Points on a hilly landscape, in no order, each with its height.
From any point a ball takes the steepest step (drop divided by distance) to one of its 2 nearest points. It stops when none of these is lower. Distance is the straight distance between rows; heights are no part of it.
(1610): [112 130 136  72 122 149 104 153 121  94 106 149 120 105 110 116 120 102
  92 118 112 105 159  89  99 106 137 133 152  98 113 182]  (h 370)
(1302): [ 83 118 128 107 195 121  85 149 111 139 163 136 165  93 153 139 130 110
 111  64 119 153 109 119 121 139  97 107 129  98  94 180]  (h 328)
(1071): [ 98  77 105 121 147 123 101 150 135  95  97 135  67 183 115 108  86 157
 137 108  71 142 172 149 114 106 110  98 148  99 158 136]  (h 216)
(1116): [143 155 103 136 144  66 163 140 118 133 128 165 144 105 112 153 121 137
 107 176 113 131 125 153 128 160 125 151 136 171 122 131]  (h 504)
(509): [137 155 141 166  90 102 131 138  77 116 144 131 165 122  68 178 129 129
 116 105 148  34 150 127 133 149 148 171 130 105 139 166]  (h 554)
(1137): [148 138  86 114 132 110 117 121 128 160 168 167  82  85 155 131  99 147
 196 111 178 105 120 134 151 112 103 150 137 112 204 124]  (h 350)
(1317): [ 42  98 132 110 164 108 105 160 120 112 137 127 177 155 137 155 108  98
 103 131 115 130 152 131 109 144 110  80 123 102 107 182]  (h 357)
(123): [128 156 133 122 167 101 188 134 128 127 134  73 158 166 124 108  79  81
 127 163 120 216  87 123 163 133 138  93 139 154 142  66]  (h 167)
(122): [162 127 124 150 171 102 130 126  88 119 117 161  81  87 146 118 104  98
 187 114 176  91 156 175 145  88 171 132  96 114 151 129]  (h 199)
(1719): [132 153 134 123 188 154 117 114 124 181 156 120  89 124 119 100  98 173
 127 153 139  99  89 167 119 147 158 172 135 116 167  98]  (h 321)
(1375): [170 165 125 128 126  75 173 124 127 150 162 124 140 116 170 124 112  88
 174 133 123 130  96  79 134 128 145 137 127 173  73  92]  (h 880)
(1684): [129 143 125 111 217 158 146 117 126 201 167 121  98  98 120 124 138  99
 119 117 114 131  93 128 179 143 107 114 105 148 160 104]  (h 153)
(1700): [100 113 113  95  67 148  91 126 131  92 138 164 113 173 116 133 130 123
 162 162 143  75 174  82 127 151  93 123 110  93  96 142]  (h 599)
(98): [127 130 158 174 193 157 116  88 129 138 122  94 150 111 125 147 136 141
  90  83  92  92 138 156 158 115 116 139 119 122 140  91]  (h 297)
(574): [127 150  74 137 107  95 123 151 108  96 159 180 111 182 112 123 114  53
 179 164 168 128 131 122 133 142  87 107 120 103  96 120]  (h 394)
(579): [107  67 152  78 121  56 143 126 124  96  98 122 116 201 205 145 125 117
 101 164 142 165 136 128 130 120 153  66 123 124 102  98]  (h 391)
(1278): [141 108 157 105  73 135 140  65 158 100  79  94 142 201 142 113 216 151
 108 137 133 203 143 114 137 119 132 124 148 118  93  63]  (h 844)
(295): [138  95 160 158  94 135  77  94 138  58 154 181  94 109 138  99 106 100
 173 131 196  82 202 153 144 109 128  94  75 106 153 162]  (h 162)
(63): [131 179 143 135 138  62 138 174  98 105 155 149 150 153 116 122  91 142
 132 133 116  83 153 115 139 141 148 153 109 107  88 102]  (h 460)
(1177): [124 103 121  91  65 177 124 129 143  91 109  72 152 114 135 147 132 187
  96 144 112 156 104 135 111 146 125 121 156 136 134 191]  (h 346)
(1106): [176 172 137 117 135 137 151 119 131 173 159 133 112 110 125 120 149 151
 122 141 124 137 107 105 193 142 158 161 134 154 119  97]  (h 486)
(957): [ 90 123  81 114 136 138 129 151 155 126 109 124 109 138 142 115 154  43
 111 124 148 186 103 116 140 108 127  60 128 167 128  81]  (h 533)
(446): [130 129  87 120 106 132 138 111 145 171 150 113 139  77 142 124 148 173
 161 104 150  67  92 129 143 146 155 157 178 101 166 176]  (h 260)
(1223): [120 117 106 131 149 140 128 123 123  75  78  87 102 128  94 141 166 155
 112 114  94  92 150 171 111 125 127 150 121  94 145 159]  (h 564)
(454): [141 152 130  84 113 208 166 138 112 153  92  69 161  67  92 113 140 160
 109  98  93 161  58 114  94 142 113 114 145 119 164 166]  (h 628)
(1319): [104 127 123 102  90 166 154 111 135 142  94  94 142 118 109  87 155 157
 126 197 139 129  84 147 107 160 172 149 179 124 161 108]  (h 265)
(1330): [133 137  97 122 101 124 107 147 185 109 156 189 102 128 145 125 136 110
 154 114 126 150 126 119  77 118  49  96  89 141 152 155]  (h 375)
(281): [137 133 157 180 193 100  97  91 112  97 126  95 108 117 147 124 140 124
 128  72 134  75 163 144 153 132 153 122 106 121 147 150]  (h 280)
(1129): [140 122 102 132 159  46  95 147 115 117 162 162 116 126  94 100  91  83
 167  92 178  80 155 132 155 119 134 118  95 141 160 169]  (h 201)
(874): [101 125 114 154  86 139  70 145 142 100 123 136 141  82 125 153  94 154
 124  98 130  73 138 105 155 136 103 147 107 125 138 176]  (h 664)
(496): [ 82 117 105 147  89  67 172 186  96 106 116 153 152 209 136 116  90  69
 175 153 150 135 172  96 119 147 149  73 130 113  96 113]  (h 553)
(1667): [ 88 146 131 118 175  75 121 150  90 105 150 131 136 178 122 110 109  89
 132 121 145  59 175 120 116 140 147 101 115  91 118 126]  (h 442)
(377): [ 65  76 136  93 128  58 122 162 110 111 140 124 146 197 135 151 106 136
  76 162 131 149 147 153 133 136 153  88 128 131 110 134]  (h 376)
(801): [155 141 153 113 154 178 132 127 169 135 134 137 110  75 121 126 146 138
  63 108  70 104  93 147 101 100 116 107 152 103 146 121]  (h 404)
(419): [168 106 151 128 132 179  87 123 155  59 102 138  70  75 114  74  91 172
 146 128 131  99 151 162  86  85 129 122 112 111 142 158]  (h 317)
(119): [ 80 145 173 143 151  90 102 151  78 129 164  98 181 141 115 172 116  72
  63  91 135 109 145 109 161 140 165 117 125 129 102  96]  (h 340)
(1409): [114 146 101 152  76 129 134 113 143 130 148 163 172 152 153 130  55 141
 145 171 122 116 144 125 154 150  88 147 132 150 145 160]  (h 133)
(131): [146 119 183 165 128  71 177 154  49 124 149 138 190 148 104 166 116 125
  83 133 115 173 130 137 123 116 155 150 137 151  83 138]  (h 240)
(213): [120 122 158 121 117 203 169 106 157 216 145 107 121 138 148 137 140  98
 106 185 116 128 112 143 159 138 139 142 166 172 141  95]  (h 146)
(663): [138 135  67 116  58 142 134 114 141 154 134 136 143  89 102 115 133 152
 193 157 173  87  82 132 130 159 127 163 150 134 169 144]  (h 222)
(820): [115 150 135 180 135  83 137 162 114 101  92 161 131 167 113  95 155 109
 176 108 120 116 179 127 116  96 169 137  95 108 117  40]  (h 485)
(733): [116 143 115 239  63 128 121 158 117 141 133 152 124 122  97 118 111 157
 207 146 154 138 120 139  75 108 105 180 121 120  93  52]  (h 450)
(1113): [149 151  91 128 119 133 136 120 114  97 126 173  95 119 145 133 140 126
 155 127 136  96 159 108 136 146 106 135 134  99 142 203]  (h 369)
(1379): [127 121 143  81  89  96 107 109 146 102 103 127 138 125 136 112 171 107
 161 186 175 166 138 111 117  93 157 170 124 141  77 150]  (h 512)
(461): [148 136 137 143  87 163 189 111 160 183 131 112 141 126 122 159 151  90
 132 166 106 107 112 151 158 104 176 155 146 175  97  64]  (h 168)
(124): [160 142 140  89  85 158 129 164 160 104  96 125  83 128 144 127 162 144
 116 142  86 196 124  97  82 117 109  92 124 121  99 115]  (h 791)
(618): [105  97 122  79  59 112 127 112 143  93 100 104 143 165 104 151 138 151
 139 168 123  96 167 109 103 170 110 137  98 144  71 175]  (h 619)
(872): [114 152 111 162 156  85 147 165 122 106 136  85 126 163 104 118  70  74
 132 126 107 130 103 131 151 122 139  98 147 134 128  42]  (h 210)
(482): [137  93  95 137 189 126 128 125 123 105 125 121  91  85 124  98 100  86
 144  80 199 111 110 163 119 107 158  37  78 146 167 168]  (h 140)
(948): [123 120 152 107 156 161 125 145 166 117 101 113 101 148 125 115 137 137
  63  89  59  89 161 138 115  83 125  87 137  85 129 101]  (h 349)
(788): [100 109 147  79 118 159 110 121 156 129 100  82 114 135 171 135 129 141
 109 190 106 199 117 118 135 115 155 150 143 153 136 117]  (h 866)
(154): [178 171 135 121 156  96 145 129 100 148 138 132 154 125  95 140 120 162
  93 104 112  91 126 106 183 137 166 160 123 141  82 108]  (h 475)
(141): [122 105 112  98 100 119 120 120 149  85  98 133  92 192 144 124 192 150
 106 134 107 206 157 122 111 125  91 104 136 130 119  99]  (h 826)
(790): [123 146 117 107 114  63 126 122 119 134 209 159 146 146 149 140 130 126
 131 133 163  82 144 133 161 149 134 147 126  89 131 194]  (h 285)
(1045): [126 120 125 188 113  97 118 147 107 132 136 125 176 135  86 146  78 170
  82 120 105  89 131 158 122 145 153 166 157 142 132 111]  (h 677)
(284): [103 115 120 141  85 153 128 122  65 103 120 121 198 135  72 163 127 159
 119 111 159  79 143 130 153 155 117 160 125  86 120 192]  (h 543)
(770): [157 116 139 144 192 120  87  95 135  95 137 124  76  72 143  76 103 142
 150  78 139 106 154 124 137 108 136 102  95 149 141 163]  (h 261)
(1219): [141 144 136 120 151 144 134 178 169 141 140 106 129 118 152 124 100 119
 100  91  75 151  90 126  81 120 110  39 116 140 119 131]  (h 477)
(1775): [126 138 155 166 186 106 183 134  89 175 170 108 194 122 163 135 119 103
 106 141 131 198  80 131 176 135 161  91 122 158 107 122]  (h 870)
(288): [107 106 148 105  81  66 162 125 118 110 102 124 133 215 160 149 122 103
 128 139 131 162 156 115 132 118 161 113 145 113  99  47]  (h 414)
(1567): [ 82 113 148  78 120 214 148 129 142 170  94  68 114 123  83 121 140 168
 104 164 100 158  86 138 103 170 165 166 138 118 207 106]  (h 293)
(711): [180 142 116 158 166 110 143 112 125 166 152 155  90  78 136  98 130 131
 183  97 161 109 129 150 177  74 196 147  88 149 169  96]  (h 219)
(83): [122 126 121 112 158 150 152 112 142 116 109 113  99 156 144 152 130 107
  93 142  78 148 118 163 134 133 113 115 156 133 139  95]  (h 262)
(1695): [148 133 112 151 100 102  80 118 143 108 168 174 105 137 119  76 106 137
 169 117 184  60 167 136 163 107 131 152  77 119 160 159]  (h 197)
(670): [153 147 108 122  62 116 142 115 137 137 170 145 187 115 100 113  76 152
 173 158 151  80 122 108 164 141 106 191 144 121 138 170]  (h 174)
(193): [125 126  97 123 140 144 115 165 157 120 103 152  88 113 149 109 120  88
 138 115 113 150 100 115  52 120  76  69 133 130 152 119]  (h 434)
(966): [152 102 131 153 113 151  72  92 147  72  88 163  78  96 106  74 143 135
 175  92 172 121 162 157  65  90  96 128 107 114 134 119]  (h 365)
(1133): [ 97 114 113 157 123 200  96 136 108 126  96 133 174  76 116 140  92 214
 128 107 138 109 113 115 141 143  95 151 123 108 141 170]  (h 656)
(564): [124 127 104 129 127 171 131  97 160 151  75 127  99 118  83  92 187 160
 161 134 122 129 111 120  88 150 105 168 137 131 143  63]  (h 609)
(605): [135 122 147  81  91  99 113 112 141  75 136 178 121 164 166 119 154  65
 127 150 179 148 146  67  85 159  74  75 116 109 104 156]  (h 466)
(1765): [122 124 151  67 146 168 117 144 158 206 174 125  82  51 139 134 122 148
 116 118  96 151  78  88  86 156 131 145 130 153 165 157]  (h 204)
(92): [112 161 160  78  97  95 114 120  93  89 141 114 120 198  93 161 110 101
 129 154 129  81 187  84 108 141 122 153 150 120 108 109]  (h 452)
(301): [ 98 129 150 116 162 224 140 120 133 187 116  99 100 123 121 133 123 152
 117 156 128 102 112 149 115 140 167 170 105 120 189  84]  (h 310)
(958): [129 128 118  94  99 173 122 132 145 105  68 137 114 112 116 109 162 112
 112 120 123 101 139 110  89  98 128 136 184  95 115 100]  (h 427)
(222): [ 77 110 198 141 174 189 164 107 155 213 143 100 159 130 161 156 117 109
  85 147  98 136 122 157 169 130 108  99 143 148 138  93]  (h 130)
(1224): [172 160 133  97 124 195 139 159 172 167 125 125 103  86 161 108 157 123
 127 124  74 175 105  74  95 112 130 103 142 123 107 140]  (h 746)
(115): [125 134 105 230 116 118  90 101 125 139 122 184 113 119 123 106 141 153
 198 129 195 150 140 150 100 118  92 154 116 106 106  95]  (h 425)
(1352): [140 117 137 137 153 149  99 123 107  80 137 125 129 105  82 163 156 179
  96  92 122  92 136 157  97 142  84 151 120  86 133 189]  (h 539)
(991): [118 122 165 145 160 146 130 100 112 143 134 115 197 111 103 165 195 120
  65  74 106 127 122 140 164 130 133 165 150 121  96 126]  (h 314)
(1128): [103 134 116 177  92  87 155 179 111 117  87 170 146 174 135 153 111 131
 167 159 111 111 179 119 119 152 140 116 123 119 125 112]  (h 532)
(1490): [124 147 139  99 142 125  92 179 116  95 145 119  93 126 113 136 116  73
 122  74 100 117 154  93  84 111 109  98 109 106 132 189]  (h 301)
(941): [134 131 143  98  77 216 159  73 163 187 113  82 124 139 110 113 162 120
 121 174 151 150  90 115 143 145 127 153 144 175 144  51]  (h 166)
(1707): [139 125 162  99 104 146 130  76 165 170 133 102 126 175 147 111 122 135
 128 191 142 193 104 128 116 119 121 153 150 174 106  22]  (h 195)
(1280): [120 139 119  60 140 112 132 121 170 154 122 157 118  99 185  93 157 117
 154 154 150 180 111  89 114 137 125 127 122 173 116 129]  (h 198)
(1483): [156 125 139 102  80 128 131 119 172  89 163 183 137 126 148 148 124 118
 117 128 128 139 142 103 117 145  54 103 107 126 156 222]  (h 309)
(576): [149 141 127 171 163 158 171 111 152 199 156 139 117 122 143 114 144  88
 158 114 128  88 125 158 182  77 174 137 115 151 170 100]  (h 234)
(1696): [ 95  85 160  96 131 160 158 127 148 133 104  89 113 147 154 176 135 171
  80 126  49 196 134 157 112 120 118 101 149 106 148 130]  (h 203)
(159): [119 143 122 147 172 128 112 119 118 114 110 110 119 117 136 179  83 126
  83 113 117 103 126 169 120 131  97 141 165 108 142 120]  (h 288)
(802): [135 181 113 161 109 131 139 169 118 114 135 144  97 133 140 134 117 109
 172 171 132 144 106 139 134 126 151 159 136 116 132  68]  (h 562)
(503): [119 133 105 137 140 158  97 141 170 121 128 101 121 117 140 139 141 186
  91  80  89 114 117 131 107 145 114 129 106 158 140 158]  (h 406)
(1098): [118 109  96 141 177 165 110 131 134 119  72 133  77 159 128  87  98 136
 144 118 108 152 165 133 110  90 114 110 120 144 174  83]  (h 171)
(331): [106 121 123 154 148 130 134 150 124 144 105 111 122 171 122 117  94  70
  80 115  92 112 142 132 189 104 152  91 145 152 128  48]  (h 239)
(405): [143 119 170  73 108 154 148  95 134 112  87  95 127 143 118 136 163  87
  71 131  96 109 153  91 138 120 148 128 162 119 101 112]  (h 476)
(1239): [169 115 108 137  82 158  71 136 157  72 115 128  58 105  80 110 163 128
 147 102 116 112 127 136  60 111  85 135 134  93 118 137]  (h 455)
(1751): [106  95 145 136 173 190 127 135 149 162 113 104  98 132 111 115 115  90
  90 124  68 115 153 144 184  74  95  86 135 153 157  76]  (h 259)
(274): [114 144 145 152  62 129 130 112 107 115 156 161 151 150  85 181 124  90
 154 149 133  32 168 108 136 150 110 158 102  84 151 153]  (h 565)
(66): [111 108 108 114 191  80  97 139 123 110 174 114 114  93 116 125 103  84
 160  50 166  97 143 148 124  93 119  76  81 108 177 204]  (h 172)
(118): [124 147 109 134 120 104 138 127 153 146 115 179 154 161 180  97 155 122
 138 158 166 194 127 118 110 129 129 138 122 166 123 103]  (h 144)
(1234): [136 135  78 144  79 161 121 106 141 151  96 131 115 133 125 129 189 151
 163 149 162 168 114 109 101 161  99 165 139 164 107 102]  (h 627)
(936): [119 143 117 103 115 214 113 146 129 162 130  96 144  60 104 121 114 212
 120  82 134 131  65 112 121 127 109 154 129 117 179 182]  (h 647)
(1398): [109 155  97 171 149 151 123 138 127 133 112 132  90 136 157 121 141  52
 152 135 144 165 110 141 151 105 143 112 150 124 132  40]  (h 547)
(651): [145 107 148 138 179 185 118 139 158 133 116 110  63 121 132  75 115 104
 102 109  87 100 136 149 113  56 122  52 114 105 139  85]  (h 292)
(1639): [118 114 147 153 171 172  90 186 129 153 145 123 131 114 125 136  99 168
  93  78  50 195 115 137  80 115 107  74 131 128 103 149]  (h 516)
(1050): [137  62 164 116 150 136 123 108 106 136 117 130 174 129 135 146 121 178
  35 111  99 191 130 130  93 130 111  99 165 163 106 145]  (h 575)
(1402): [ 74 137 124 136  97  95 136 137 126 100 158 188 147 160 119 157 123  45
 149 156 145  94 177 114 142 145 100 112  95 102 160 177]  (h 580)
(144): [113 129 110 173  79 144  90  99 161 104 135 146 130 167 118 102 126 144
 210 158 143  68 166 105 145 148  83 142  75  85 102 136]  (h 579)
(622): [152 141 114 147 160  82 124 147  86 154 127 163 107  92 106 157 117 115
  93  80 141  65 127 126 169 114 144 141 109 143 123 113]  (h 483)
(464): [118  80 159 133 143 123  81 138 135  53  83 126  57 120 116  93  95 145
 133 129 111 112 175 160  97 104 130  79 118  99 147 121]  (h 268)
(502): [135 152 102 170 194  91 184 137  93 143 155 127 158 136 146 137 131  79
 112 135 123 148  97 160 146 176 141 101 149 128 149 146]  (h 873)
(250): [132 121 123 113 175 137 108 128  66 106 142 153 158 135 101 166 137 157
  56 112 143 145 130 156 137 132 103 165 140 101  90 160]  (h 524)
(1249): [128 130 123 100 126  91 121 132 130 106 214 179 129 134 138 131 132 101
 118 103 132 102 154 103 155 148  81  92  90  82 162 228]  (h 246)
(588): [136 169 155 141 155  76 189 158 124 142 209  97 162 110 142 125  91 109
 126 121  86 127  89 121 122 121 158 138 120 146  64 127]  (h 875)
(849): [ 99 126 169 139 171 118 138 109  81 171 146 130 205  95 167 179 113 126
 110 127 142 187  76 129 141 158 139 160 151 157 119 117]  (h 867)
(1117): [194 163 122 152 112 194 113 167 161 143 107 127  70  84 129  92 153 150
 178  84  99 148 112  92  75  94 131 123 129 116 152 153]  (h 704)
(1088): [139 143 118 148 149 157 136 123 134 109  71 125  96 103 113 109 160 176
 165 144 137  87 130 151 114 133 140 155 115 102 161 104]  (h 589)
(423): [ 78  79 182 132 128 172 154 101 128 167 120  88 158 149 153 179 134 159
  71 143  83 176 126 167 168 119 140 123 167 133 129  93]  (h 148)
(1499): [120  82 184 132 150 126 107 101  96 129 104  97 172 104 170 160 113 162
  92 173 142 204 105 120 155 130 138 153 128 163 107 158]  (h 865)
(1663): [100 112  91 168  74 138 103 142 140 106 100  99 132 138 112 170 115 154
 116 122 130  72 132 144 154 144 154 155 144 150 130 142]  (h 671)
(1432): [119  90 170  86  76 195 167 135 147 129  78  54 130 108 123 143 145 189
  88 155  76 182  93 132 116 126 144 100 155 120 126 124]  (h 283)
(1705): [137  93 151 147 101 109 177 125 125 165 122 120 117 151 152 153 128  75
 124 190  98 163 121 138 134 119 162 110 163 184  94  70]  (h 196)
(2): [160 139 185 148 162  68 159 111 102 149 178  90 180  99 168 128  99 127
 131 163 128 173  73 124 143 100 165 141 128 168  80 144]  (h 872)
(1148): [109 145  89 126  36 127 163 145 119 111  96  90 182 122 103 103 143 117
 149 170 147 107  78 164 121 150 168 141 157 123 129 136]  (h 217)
(1768): [157 133 153  95 124  79 129 122 130 113 143 122 125 107 177 141 162 105
 132 175 155 153 108 131 163 119 183 155 121 149  96 153]  (h 529)
(1715): [137 123 145 194 117  82 121 140 107  83  66 140 116 146 110 106 103 146
 183 141 125  79 187 132 124 130 155 132 104 116 131  90]  (h 510)
(361): [142 126 147  84 149 184 138 114 148 226 158 131  82  65 104 129 147 128
 114 124 105 102 101 100 145 135 120 139 120 166 170 105]  (h 173)
(1723): [142 172 110  90 168 127 124 115 134 185 151 164  80  97 140  86 107 113
 167 142 168 128  85 120 120 143 121 169 146 129 185  88]  (h 334)
(204): [ 93 149 130 167 107  90 125 149 142 115 107 130 148 186 136 132 152 108
 134 121 107 166 151 142 123 108 138 146 142 105 124  25]  (h 451)
(1701): [145  53 161  98  74 113 143  95 147 108  64  98 103 163 169 151 163 176
 126 173 139 193 120 127 127  91 144 129 126 146 109  59]  (h 856)
(1614): [126 132 104  85  62 124 113 113 168 109 110 158 146 133 102 105 197 106
 123 121 182 119 143  98 100 115 129 165 155 119 102 132]  (h 479)
(1699): [169 149  91 126 143 159 161  68 165 178 127 108 129 134 103 123 170 128
 136 118 109 101 112 143 121 148 131 164 139 178 148 125]  (h 537)
(1585): [129 139  89 161  46 124 129 102 119 105 130 101 158 178  64 102 148 128
 216 141 161  73 121 107 129 167  95 148 102  87  91 126]  (h 542)
(1018): [149 144 113 110 203 123 118 142 139 115 126 127  94  95 126  94  99  96
 137  48 111 120 133 107 117  97 107  81 111 119 161 182]  (h 223)
(1576): [131 145 114 194  38 113 126 135 131  93 140 141 142 175  89 123 122 138
 183 152 140 124 145 109 111 137  82 169 141 102  82  82]  (h 491)
(448): [135 154  99 121  87 122 169 134  81 110 121 103 199 152 102 148 158 186
 118 151 158 117 108 156 162 167 148 154 102 103 112 178]  (h 528)
(514): [104 130 111 130 121 161  92 119 136 124 131  73 174  95 114 147 162 188
  89 112 120 136  90 148 158 162 140 159 143 147 136 173]  (h 382)
(1750): [114 136  91 109 166 116 103 146 142 121 126 144 100 168 130  86 130  88
 119 100 141  87 151 109 115 121 140  92 108 131 118 117]  (h 426)
(980): [123 131 123  61 160 114 117 136 151 178 168 145 109  59 170 116 136 159
 145 124 127 143 103  97 124 148 111 125 140 135 133 184]  (h 242)
(591): [183 142 139 107 119 168 161 133 120 144 122 116 152  91 111 153 157 184
  79  91  78 160  99 126  79 130 105 116 139 111 116 209]  (h 592)
(782): [126 131 113 142 145  88 129 126 110 178 206 131 156 109 138 143 124 175
 152  96 148  92 113 154 149 137 142 156 154  93 107 177]  (h 286)
(1545): [142 104  90 150 150 101 112 115 112 108 129 172  67 106 145  80 117  75
 204  96 224 115 132 160 123 105 133  80  89 118 140 134]  (h 170)
(937): [ 84 120 109 116 127 159  95 151 137 128 116 135 141 138 173 108  98 182
  96 159 100 162 151 116 139 142 135 130 160 140 130 152]  (h 871)
(400): [112 145 101 136 108  90 137 159 134 113 142 163 164 161 191 139 100 124
 124 180 153 163 141 131 155 146 130 123 102 152 133 146]  (h 91)
(290): [130 149  69 113 140  95 122 135 126 150 170 183 100 112 143 130  91  94
 196 161 162 110 110 133 147 135  76 122 114 113 141 143]  (h 366)
(257): [149 119 131 199 119 120  96  53 127 121  99 154 104  74 111  86 180 152
 193  93 210 140 159 152  89 112 125 152  97 129 116 122]  (h 402)
(414): [107 120 104  92 137 106 137 134 131  98 113 126 124 161 145 107 173  33
 141 120 175 185 124  80  98 137 121  69 115 131 107 148]  (h 508)
(954): [158 101 112 138 143 149 106 103 102 118 137 160 102  81 123 134 102 140
 190 124 132  66 156 137 167 110  91 141 105  86 138 211]  (h 400)
(1477): [ 93 124 118 136 180 134  92 132 107 170 145 171 151 105 141 109  80 173
 104 141 129 134 114 128 138 143 130 154 168 152 136 142]  (h 874)
(911): [131  87 175 154 134  70 203 141  93 144 134 103 146 154 113 178 112 122
  77 165  75 177 124 174 149 116 169 117 142 157  91  79]  (h 220)
(1549): [172 151 103 113 103 182 100 160 161 131 128 119 105  73 135 127 108 180
 172  83 115 134 109  91 109 115  96 134 113 118 163 195]  (h 669)
(971): [130 166 114  88 194 125 157 109 146 146 151  96 128 127 149 108 138  72
 107 151 135 178  92 123 181 137 139 101 131 157 121 114]  (h 124)
(1190): [149  89 170 141 107 165 101 170 111 131 127 127 182 123 103 149 137 187
  68  77  67 193 110 120  67 122 108 109 145 114  92 179]  (h 550)
(1094): [174 148 104 108  88 125 173  84 142 145 111  90 161 139  84  99 156 137
 144 157 128 136 105 119 112 138 153 170 145 190 122 121]  (h 520)
(531): [144 104 147 141 167  98  90  85  73 101 174 143 113  75 132 139  78 137
 179  83 167  80 173 131 169 116  94 115  54  79 138 190]  (h 417)
(825): [124 139 130  88 127 108 103 148 174 111 143 123 122 131 166 142 110 122
  67 116 113 150 121 113 103 139 101  94 105 163 128 150]  (h 437)
(1250): [149 141 131 116 115 103 155 135  92 113 143 158 169 117  96 180 122 178
  94 170 154 117 124 163 140 149 124 180 123 116 117 149]  (h 515)
(42): [121 136 140  86 105  64 138 112 105  78 121 134 126 193 131 138 110  58
 149 169 157 135 159 101 107 153  77 110 121 117  84 112]  (h 428)
(1180): [170 153  88 152 150  87 147 149 124 148 126 163  98 129 114 129 124  96
 127 120 143 118 105 135 151 150 143 113 107 184 151  85]  (h 492)
(259): [106 100 135 130 164  89 112 112  95 158 184 143 192 104 176 158 164 111
 138  74 154 154 117 137 149 153 136 149 165 108  94 181]  (h 304)
(683): [104 119 171  96 113 105 131 124  97 104  96  80 146 178 108 161 129 140
  84 134  98 110 178  97 137 142 168 150 156 107  95 108]  (h 470)
(506): [119 122 117 119 174  93 149 124  89 125 124 119 156 136 120 144 104  47
  85 133 104 135 132 144 120 146 136 100 161 152 112 157]  (h 877)
(649): [145 162 133 155 120 174 161 102 152 208 141 141 110 124 155 118 160 130
 182 111 170 105  89 136 119 108 155 164 134 126 172  55]  (h 253)
(1778): [158 150  90 146 136 140  97 129 125  99 132 162  73 165 136  90 164 123
 149 105 157 110 153 124 130 130 126 142 130 115 123 133]  (h 403)
(1188): [118 142 175 168 181  95 126 133  74 155 159 141 204 136 113 167 144 107
  91  67 115 132 120 139 158 108 156 151 117 122  77  84]  (h 329)
(765): [112 117 141 177 144 110 123 144  78 122 103 123 165 183  98 158  96 173
  59  94  96 124 178 135 172 119 155 150 136 133 138  95]  (h 682)
(376): [125 131  88 123  89 115 129 114 144 124 108 128 142 159 140 128 170 149
 165 148 125 129 143 106 118 181 123 140 125 155  80 152]  (h 639)
(120): [138  66 165 100 113 116 116 107 130 106  65  57 124 129 156 144 138 185
 104 189 125 179 114 132 144  89 146 133 117 165 131 131]  (h 861)
(1693): [207 159 154 120  83 120 186  78 138 141 118 105 139 110 144 112 153 142
 130 164 164 149  84  95 157 132 174 174 125 181 116 112]  (h 501)
(238): [147 100 162 158 164 121  80 166 136  89 103 102  89 108 108 114  85 165
  94  85  62 120 142 153  58  99 115  61 124 101 151 129]  (h 339)

For each start below, name the point where the ball stops.
(1234) => (154)
(849) => (222)
(1050) => (222)
(788) => (222)
(1045) => (222)

Call two points neighbours if one is among the 2 nearest of the other. Go from one point of each pair to the other, from neighbour to neighbour, staying as low as possible. Name the highest point that can't be avoided.
(400), (1249) => (782)
(971), (66) => (1723)
(222), (1018) => (98)
(1148), (971) => (980)
(1148), (400) => (663)
